A landscape with many valleys, sampled at points; each row gives a point and its height.
From any point a ball rolls to the lowest of the 5 points nearest to it. It stops when none of these is lower. Distance is the straight distance between rows; heights are no part of it.
fif (h 454): -8; -8; -6; 2; 1; 24; -1; -4
lufig (h 889): 3; 27; 7; 9; 13; -16; -4; 14
Bikif (h 340): 15; -1; -8; -1; 15; 28; 10; -20
Genu (h 169): -1; 22; 5; 13; 26; 37; -1; -8
fid (h 346): -3; 50; 14; 24; 24; 7; -12; 28
mepa (h 203): 5; 35; 6; 14; 21; 18; 0; 7
Beset (h 393): 16; 7; -1; 5; 0; -36; 3; 7
mupif (h 230): 25; 9; 4; -4; 6; -24; 16; -3
Bibu (h 537): 26; 30; 6; 13; 14; -11; 6; 10
Kaga (h 206): 14; 19; 1; 10; 19; 23; 6; -11
dok (h 559): -35; -30; 5; 5; -15; 65; -17; -12
Kag (h 398): 29; -10; 3; -15; -3; -29; 23; -11
tibeg (h 639): -14; -25; -6; -11; -18; 16; -1; -9
vik (h 369): 26; -1; -2; -6; -5; -38; 11; -1
pabuf (h 204): 3; 10; -1; 6; 8; 12; 0; 1
Desug (h 221): -6; -28; -9; -17; -25; -10; -2; -10
pigag (h 504): 20; -21; -9; -20; -8; -11; 18; -17
nagaz (h 238): -30; -3; 2; 8; 9; 46; -6; 3
firo (h 423): 5; -32; -7; -25; -26; -25; 6; -8
lib (h 391): 24; -10; -12; -1; 2; 3; 12; -24
nolal (h 861): -16; -12; -2; -11; -24; -37; -15; 18
Nuga (h 219): 45; -8; -5; -6; 4; -14; 35; -24
lusod (h 214): -25; 23; 11; 18; 17; 19; -17; 21
modo (h 323): 56; 3; 0; -1; 12; -21; 32; -23
gopug (h 565): 25; 38; 8; 6; 11; -43; -3; 17
raru (h 237): -45; 16; 8; 15; 5; 13; -27; 34
Peze (h 484): 20; -36; -13; -23; -20; -17; 16; -22
rudo (h 694): -36; 8; 4; 11; -4; -8; -25; 29
Rul (h 463): 25; 18; 9; 1; 6; -51; -1; 20
zof (h 218): -27; 2; 5; 16; 6; 32; -10; 5
lidu (h 665): -12; -18; -2; -11; -26; -15; -14; 3
vifug (h 408): -37; -20; 4; -7; -12; 29; -14; -6
teb (h 658): -7; -13; -5; -6; -2; 29; 4; -15
Vafub (h 440): 41; 22; 8; -2; 10; -45; 13; 8
Neda (h 421): -5; -43; -9; -20; -28; 9; 6; -21
nage (h 229): -32; 5; 1; 10; 6; 24; -15; 14
dipur (h 422): -16; 21; 7; 16; 9; -1; -12; 22
gavi (h 570): -47; -11; 4; -1; -14; 12; -20; 10
tepu (h 739): -18; -21; -4; -14; -14; 4; -15; 1
sak (h 217): -11; 40; 13; 24; 24; 34; -4; 10
fugor (h 258): 34; 16; 2; 4; 13; 3; 16; -21
Zoput (h 76): 4; 14; 1; 16; 21; 52; 12; -20
bez (h 468): 16; -35; -7; -26; -25; -20; 11; -19
vodo (h 538): -14; 1; -3; 3; -3; 3; -2; 2
pivop (h 782): -6; -7; -3; -3; -8; -21; -7; 7
pur (h 844): -32; -4; -2; 2; -7; -4; -24; 20
larab (h 198): -12; 18; 5; 13; 22; 15; -7; 3
Geko (h 610): 5; -26; -9; -8; -9; 15; 11; -24
Niva (h 576): 7; -18; -10; -10; -7; -20; 13; -2
nul (h 878): 7; -12; -5; -14; -22; -51; -8; 21

Two balls start at each pair of points below. Name the first point that both come to, or write never.
dipur, pur: larab
pigag, fif: never
Geko, pabuf: never
pivop, nul: mupif
nage, raru: larab
Bikif, zof: larab

Where does a ball stop that starts at each point below?
dok: Zoput
gopug: mupif
Kaga: Zoput
